Each row is a point on a landscape with many valleys, with its height.
A ball rolls from a point to the lowest of its 3 nearest points, and stops where none of them is lower. Distance is the straight distance between rows; heights are no part of it.
gunan: [154 143 144 148 147 152 109 135 158 143 122]  (h 246)
Tega: [148 155 125 114 184 140 114 143 165 116 131]  (h 225)
nados: [147 146 161 150 104 147 111 148 202 163 146]  (h 415)
zagad: [132 121 110 103 152 113 139 130 109  82 116]  (h 247)
mosog: [137 106 117 123 137  94 149 133 139  49 138]  (h 295)
Kes: [109  68 148  77  96  89 137 123  32 149 127]  (h 161)
ran: [129 158 147 160 124 149 115 126 172 177 131]  (h 404)
tedu: [119 113 119 136 120 147 121 110  78 135  96]  (h 215)
Tuli: [141 139 161 166 103 141 119 126 182 167 133]  (h 626)
notaf: [154 156 131 113 181 155  99 163 177 138 123]  (h 214)
Zofor: [145 110 118 128 127 110 141 118 128  77 128]  (h 254)
tagik: [ 98 114 122 141 144  88 132 186 158  21 139]  (h 321)
Sosan: [146 152 114 105 199 134 110 150 151 125 126]  (h 235)
Kazi: [134 165 152 142  90 143 133 134 206 180 160]  (h 77)
rukas: [121  97 131 147  85 145 127  95  70 143  98]  (h 205)
Der: [110 180 135 131 134 152 105 148 160 215 149]  (h 488)
zibor: [105 108  99  84 141 108 132 136  62  97 124]  (h 284)
nunos: [138 193 143  99 156 165  99 179 189 185 133]  (h 123)
fid: [122 182 141 141 108 133 131 131 186 206 161]  (h 369)
Pigu: [150 183 150  99  95 169 106 191 231 146 134]  (h 259)
fogen: [151 131 124 123 165 110 137 148 180  64 140]  (h 312)
lus: [124 168 142 150 110 134 134 103 178 197 155]  (h 395)
mame: [107 104 117 121 104 145 125 109  57 152  92]  (h 122)
vubud: [ 93 130 119 167 111 150 124  97  70 185 114]  (h 64)
givaf: [124 131 106 106 163 124 133 129  98  98 117]  (h 236)
zunez: [ 73 104 117  84 136  92 138 167  77  92 143]  (h 326)
Siz: [112 183 138 142 119 142 123 117 170 210 150]  (h 439)
kur: [165 126 125 127 146 122 133 125 159  79 128]  (h 388)
tasov: [148  81 133 126  85 126 143  99  77 101 107]  (h 156)
fone: [100  89 120 104 109  88 145 144  93  69 144]  (h 83)
ninum: [127 165 135 146 152 152 101 152 171 180 130]  (h 162)
tipap: [114  72 124  84  97  84 146 134  71  96 144]  (h 213)
tesa: [133 126 108 116 152  93 136 146 152  58 153]  (h 230)
bufe: [108 175 121 136 138 141 125 107 145 221 151]  (h 530)
far: [ 97 108 106 109 135  94 131 156 106  60 138]  (h 134)
Tofo: [124 147 133 169 129 151 117 114 136 163 114]  (h 474)
rimi: [127 160  93  96 208 124 120 154 134  94 130]  (h 276)
Duf: [139 145 102 115 195 112 124 148 154  87 134]  (h 249)
fode: [153 101 124 132 110 128 142 107 116  86 110]  (h 208)
Dit: [146 150 135 129 167 151 105 140 157 138 113]  (h 195)
Vapi: [127 138 142 187  88 132 142  77 148 184 141]  (h 346)
sel: [104  88 134 100  92 131 124 109  24 166 101]  (h 59)
nitef: [108 141 122 172 121 148 125 100 111 179 118]  (h 463)
vebip: [137 162 129 127 182 158 102 146 144 172 118]  (h 144)
gat: [146 158 162 130 125 158 106 154 198 158 134]  (h 255)
kino: [137 159 140 158  83 121 157  64 171 219 163]  (h 306)
bubar: [114 144 102 113 187 101 136 161 140  73 137]  (h 227)
Seb: [109  98 113  85 119 132 129 113  58 120 115]  (h 319)
Muza: [130 188 140 110 122 150 109 180 191 178 140]  (h 183)
Firum: [ 97  92 112 124 126  91 143 167 129  39 152]  (h 158)
zit: [128  67 135 126  72 129 135  96  56 128 110]  (h 86)
mim: [146  48 147 108  57  95 156  94  73 110 131]  (h 232)
Mif: [ 87 119 102 108 159  94 129 173 116  60 134]  (h 173)
suk: [127  69 134  97  88  92 155 113  77  83 125]  (h 155)
Bitoz: [157 153 124 115 185 111 122 148 181  80 137]  (h 263)
sovuz: [138 121 127 140 134 156 119 114 100 126 106]  (h 31)
bapo: [109  79 119 121  97  84 162 152 107  49 138]  (h 29)
Fak: [117 130 101 128 165  97 138 165 151  50 144]  (h 120)
Mimud: [135  81 124 113  89 121 148 112  91  90 110]  (h 72)
rega: [135  96 121 118 116 132 136 107  89 103 117]  (h 105)
Beb: [110 148 119 162 135 156 118 103 101 170 114]  (h 479)
zafi: [127 116 139 162 107 148 124 105 106 140 103]  (h 332)
peg: [122 149 153 176 111 141 123  98 166 177 142]  (h 469)
turo: [153 125 134 156 133 137 132 107 135 115 109]  (h 400)
gez: [143 130 116 136 156 135 121 124 125 111 119]  (h 198)
Vako: [128 108 105  98 129 108 139 131  98  87 128]  (h 256)
pobuf: [127  77 135 104  79 123 127 108  40 143 104]  (h 21)
Pim: [155  90 130 147 100 125 144  98 106  90 113]  (h 234)
Fofik: [169 137 157 139 139 149 112 130 185 121 124]  (h 361)
sis: [129 127 113 133 144 149 123 112  85 127  94]  (h 196)
Tupe: [118 107 139 190  74 131 131  83 110 153 117]  (h 457)
tur: [138  88 117 110 103 101 151 122 112  63 128]  (h 277)
nudot: [115  71 141  82  95  99 148 126  42 124 137]  (h 251)
nen: [108 159 133 168 128 140 125 106 140 197 139]  (h 604)
Pob: [117 162 116 158 105 124 149  60 138 220 148]  (h 100)
tuk: [166 149 146 119 164 135 122 140 176 109 129]  (h 239)
Medas: [128 151 129 148 156 159 106 130 131 155 117]  (h 310)
fiseg: [143 176 146 123 161 156 106 158 177 169 121]  (h 55)

Two balls start at each pair of points below. Name the first point that both come to, or write none.
mim / Tupe => zit
Seb / far => none
bufe / lus => fid
mosog / Duf => Fak
Der / Tuli => ninum

Where does a ball stop that starts at each point below?
tipap => bapo
zibor => sovuz
Pigu => fiseg
Zofor => Mimud
ran => fiseg
rukas => pobuf
zunez => bapo
rimi => Fak
